Points on a hilly landscape, in no order, each with its height.
A ball rolls from a point to the lowest of its 2 nearest points, and stops where none of them is lower. Distance is the straight distance between rows; heights are no part of it.
Zub: [-30 -14   6  19  29  -1 -13 -12  16 -13 -12 -15  26 -18  25  -4  15 -24
  32 -25]  h=35.7
Puru: [  0   4 -20  28 -28  -8  -8   3  -5 -20 -13   0  -5  24 -20   3 -12 -21
 -30  10]  h=32.4
vub: [ -2   4 -21 -14  -8  24  -3  15  -9 -17 -17   5  13  11 -19 -27   6  55
   2 -14]  h=5.4
Kat: [ 13  20  17 -10 -24  -8  -5  15   9 -13  18 -23  10  15 -33  30   6  12
   1   0]  h=31.2
bez: [ 17 -21  -4  -6  -6  -4 -18 -10  24  23  19   3  11 -11 -25  26  21 -55
   8 -25]  h=31.9
dum: [-10 -22  34  -4  25  -9 -28 -27  11  15   1   1 -33  -6  34  -8 -13 -22
  19   4]  h=51.8
gis: [ 10   6   1   1  35 -16  37  -4 -20  25  18  -6 -20   3  12  -3   1  17
 -13 -23]  h=39.1
Podum: [  1   7 -10  26 -35   2   4  -1   9 -23 -16   9  22   3 -20  15  12  21
   8  11]  h=63.5
gipet: [  6  39 -16 -21  -5  16  19  25 -16  -3   4 -22  25   4  -4   6 -12  24
   5   5]  h=18.8
dasoz: [ 18   8 -14   8 -12 -12   8  15 -23   9 -17   0  15 -36 -13 -15  -2  13
  19 -14]  h=27.1
refet: [ -1  21 -12 -20   8  19  27   6 -11   2  13 -13  24  17  21   6  12  13
 -12  18]  h=26.1
kazi: [ 20  -7  18   8 -27  -7 -26   1 -17  15 -18   2 -41  -2  -2  -2 -43   2
  -2   8]  h=43.3
vulor: [ -5  13  11 -30 -13  19  -3  20  -7 -20  -1  11   5  15  -7  17  13  24
 -15  30]  h=23.9
robad: [ -9   3   3   7 -36  -7   7  21  13 -16   4  15  28  -5 -14  22  -8   9
  -4  32]  h=65.8
bedo: [  4  23 -16  27 -17 -15  13  27  -8 -24 -15 -13  -2  11 -47  -2 -12  -7
 -35  -7]  h=41.1
Busi: [ 20   7  22 -10 -28  -7 -14  18   4  10  11 -20 -14  -2 -27   2  -5   5
   5 -20]  h=36.7
fimag: [ -5 -12  10  -4  24 -18  16 -28  19  40  17  -4   1 -21  24   6 -28  -9
  19   1]  h=16.4
ladu: [ -9 -10  24   7  21  20  29   3 -27 -13 -26  23 -15  -2  11 -16   7  35
  11  18]  h=52.2
nasuk: [ 22  23  16   8   3   3   1 -24  -5 -16 -38   0 -10  -3  -2   8  11  11
  -1  30]  h=57.0
gul: [-14 -10  -3 -26  15  17   2   1  -9 -19 -14  17   8  -3  -6 -31  29  39
  20 -26]  h=12.4
Zan: [  9  -2  22  -6 -31 -26 -12  17  17  -6   4  18 -16  -7 -20  28 -21 -23
 -28  20]  h=69.1
bini: [-12  -9 -13 -25   0  28 -16   9   2   0  28  -8   6  19  17 -13   7   7
   2   0]  h=24.1
nuli: [-11 -16 -12   9   9 -25  -4 -19  10   8  -9   0   5 -13  20  15   0 -48
  -7  19]  h=9.6
mak: [-11 -28  -3 -11  -6  17  -1   7  25  33  36   5   9  -8   8  12  -2 -25
  12  15]  h=26.9
semo: [ -2  17  -1  18 -29  -6  -7  34 -17 -25  -8 -20  -6   8 -37  -8 -43  -5
  -3   6]  h=46.4
rekas: [-20   3  18   6 -25 -23  -4  23  13 -20   5   3  14  -4 -36  32 -21 -15
 -15  24]  h=67.3
Tezi: [ 15  47 -20 -31  -3  10 -15  12   1  -7   4 -19  14   1 -22   3  26  -2
 -15 -11]  h=19.0
tasu: [ 26  14 -10  23 -17 -22  19  -8   1  21   2  -3   3  -8   4  25 -15  23
   8   7]  h=20.0
temo: [ -2  -3  -7  -1  11  -1 -17  21  -8  12   9 -16   1 -19   3 -32   4 -20
   6 -31]  h=46.6
naput: [ 25   5   7  13 -30 -20 -15 -22  16  20   0   1  -7   0 -10  23 -24   7
  -7  11]  h=29.5
Pov: [  2  36 -26 -31  -9  12 -11  29  -9   2  21 -39  17   0 -12  -7  -5   5
  -6 -12]  h=10.9
sobeb: [-10   2 -17 -20  -1  23  -8  -2   4 -26  -3   4  24  34 -24  24  33  12
 -22  22]  h=24.0
puse: [-17   1 -12  -6  19  22   1  -8   0  -2  24 -22  21   3  27 -11   9  -2
  11 -29]  h=30.9
keki: [ -8  -9  20  22  43 -17  26 -12   4  24  -9 -13 -21   9  25 -11 -33  24
  14 -14]  h=45.0
Resa: [ -6   3 -21  -7 -24  20  -4  27   1 -24   5   8   2  26 -30 -10 -13  30
 -23  -6]  h=7.5
telof: [-19 -16  19  -5  25  26 -30   2  16  -1  25   5  -7  -6  20 -14  23 -21
  12 -36]  h=50.2
sido: [ 24 -14 -26  12   0 -18  11 -13  24  35  19   9 -14 -14  -2 -21 -19 -18
  -2 -26]  h=41.3
maluz: [ 17  18  10  28 -29 -10   2  -6  -7 -17 -43  12 -10   2 -14  21   4  22
  -2  20]  h=60.0
nid: [ 31  -5 -19  -4 -17 -12  -9   5  30  34  23   0 -10  -9 -19   2  -7 -46
 -13 -22]  h=36.6
Fepo: [ -7   0  16  13  24 -13 -17 -38   6   1  -5 -18 -15   5  33   1   2 -23
   2  -4]  h=54.4
Rubur: [  8  15 -11 -38   1  -3 -23  11   5  -2  17 -27  22  -2 -14  30  32 -23
  -2 -13]  h=24.9
fazat: [ 30   3   6  12 -23 -19 -31 -33  -8  21 -16   2 -22  13 -14   8 -62  16
 -13   8]  h=37.6
sigog: [-17 -13 -18 -38 -10  18 -25  11   8 -17  18   8   9  33 -13   4  28  14
 -15  -4]  h=12.8
zuto: [  7   1  -5  17   0 -11  25 -13   0  31  -2   7   7 -21  21   4 -39   3
  17  15]  h=10.7
zat: [-32  -1  -6   6  17   5   0  -1   9   5  12 -13  26 -19  42 -25  -2 -32
  20 -22]  h=34.0
zadod: [ -1  14 -14  -1  15  10  46   4 -26  13  26   2   2   0  27  -5  -2  12
 -16   4]  h=32.8
ramal: [  0  -5  20  -6 -28  -2 -24  32  -5   1 -11   3 -30 -12   0 -12 -23 -16
   4   4]  h=42.9
finel: [-14 -16   7  -4 -28  29 -35  23  11   7  10  -9  -3   1  -1 -24  -7  -4
  28 -12]  h=32.7
matop: [  5 -10 -10  14   1  -2  -9  -1  18  24  11  -5 -18 -29   8 -22 -10 -36
  12 -34]  h=44.4
mapul: [  0  -8 -11 -19  12  -4 -15  -3   4   4  25  -6  36  -5  -7  37  27 -50
  -2  -4]  h=28.3
vuf: [-11 -21  -3  -8  19 -15  -5  -4  -1  -6   3  13   8  -5  18  -8  25 -39
  -2  -3]  h=15.1
vunu: [ 12  26 -17  18  19   0  43 -29   2  -9 -15  12   2  -4  -3   8  15   0
 -34  25]  h=50.1
bof: [ 16  -2 -15  19 -13   1  17  13 -28  11  -3  20 -14   9  -5  -1  -7  22
 -26  -2]  h=31.0
Dilo: [  5 -23   7  -8  -6   2  -7 -17  26  39  28  -2 -14  -5  22   8 -26 -31
  14   6]  h=21.6
zes: [-15 -22   7  26   9   6 -25 -27   5   3  -1  -8  -3  -5  16 -16  12   0
  35 -32]  h=39.0
Gevug: [  6 -30   7  10 -28   4 -23   9  11  17  -1   7 -29  -3 -16 -21  -9  -8
  18 -14]  h=38.4
belud: [ 11  30 -19 -10  17   4  13  11 -13 -10 -20   7  22 -30 -12 -20  17   1
  -3  -9]  h=22.7
zop: [ -5 -26  27 -13   6 -13 -11   0  -1  16   0  12 -34 -12  23   1   3 -23
   2  15]  h=49.6
gopi: [ -9 -38  25  -8  28 -31   6  -4   4  12 -15  30 -31  -2  21 -18 -18 -10
 -15   7]  h=47.2
nolif: [ 28  19   0  -4 -17 -20  -4   9 -14  19  -7  -3 -16 -26 -18  -1   2  -2
 -12 -24]  h=32.0
Deren: [  5 -16 -16   7 -26 -13  -8  -6   8  -1   0   2   1  14   1  22   2 -33
 -20  23]  h=20.2
Gofa: [ -8  14  -9  -3  20  -9   4  -1   3 -21 -21   6  22 -15  -2 -13  33 -30
 -12  -9]  h=19.1
tiza: [  7  -3 -11  16   9 -13  20 -30   3 -10 -20  18  13  -3  -4  30  26  -2
  -9  23]  h=53.4
Bedid: [ 15   9  -9  18  -8 -19  20 -13 -21  25   6  16 -17  10  12   2 -34   8
 -29  24]  h=39.4
bab: [-17  30   8 -24 -12   8  -3  34   0 -35  -5   8  20  18 -30  10 -16  32
   0  22]  h=18.1
sisur: [-14 -13  10  26  17  16  21 -30   4  -9 -11 -12   4  14  22   0   7  17
  17  12]  h=52.8
vofov: [-22  -4  19  19  35   9 -16 -23   5 -11  17  -8 -14   8  28  -4  12 -36
  -7 -32]  h=52.6
bovam: [-18  -8   8 -15  25  18 -20  25  -4  -1  12  -1 -17 -15  12 -38  15  -4
  10 -47]  h=48.5
pema: [ 16  20 -11  22  16 -11  44 -33  -7   6  -7  27  -8   8  15  12 -12  23
 -28  20]  h=46.0
lim: [  3 -19   2   9  22 -24  27 -11 -15  16  -6  29 -27  -2  26 -13 -30   4
 -21  20]  h=44.7
kavar: [  0 -19  -6 -13  13   1  11  -1   3  -8  -3  19  41 -10  -7  19  39  20
   5   3]  h=25.3
gulu: [ 10 -10   2  17   5  13   4  -2 -25  -6 -15  -1 -22   7   4 -21  11  16
  16   0]  h=48.4
Dezib: [-10 -11   9  -8 -29  13 -32   8  14 -15  -3 -22  21   3 -14   5  11  11
  24  -1]  h=38.1
fudi: [-18  -8  15  20  42   0  25 -21   7   2  -3 -21 -13  17  35 -11  -7   5
  36 -14]  h=48.6
zem: [-20 -16  22  26  34  13  41 -18 -12  -7 -26  -7 -22  17  16 -19   1  23
  11  21]  h=55.6
Fefu: [  9 -11  15 -12  18 -26  13 -13  -1  -3 -18  21 -11 -13  -3   8  27   2
  -5   8]  h=56.0
pezul: [ -7   1   9 -38  21  24   7   4 -11 -14  -1  16  11  -5   8 -11  26  35
  22  10]  h=16.9
gafe: [-17   2 -12 -35  17  24  -6 -10   3 -17  -1   7  38  -1   1  14  28  20
  25   3]  h=21.5
degap: [ -5  32  22   9 -15  -4   1  19   0 -41  14 -22  13  13 -38  17 -21  29
  -1  14]  h=24.7
Guna: [ -3   2 -20   6 -11  30  14  14 -27 -14   1  15 -13  33  -9 -23   6  23
 -22  15]  h=20.1
pesi: [ -3   8   8  -4 -18  21 -13  -2 -13 -17 -16 -16   2  14   9  -7  21  19
  18  11]  h=43.2

Call two points neighbours if one is among the 2 nearest of the other. Go from one point of each pair to the other, from neighbour to neighbour, staying as low as possible. Name the highest point that can't be avoided.
sigog, zuto: mak
nuli, finel: kazi
Bedid, Pov: Fepo
bab, sigog: sobeb
bab, nuli: Busi

For each start below, name the point where the ball stops.
nolif: nuli
zes: sigog
zem: finel
vofov: Pov
fudi: Pov
nid: Pov
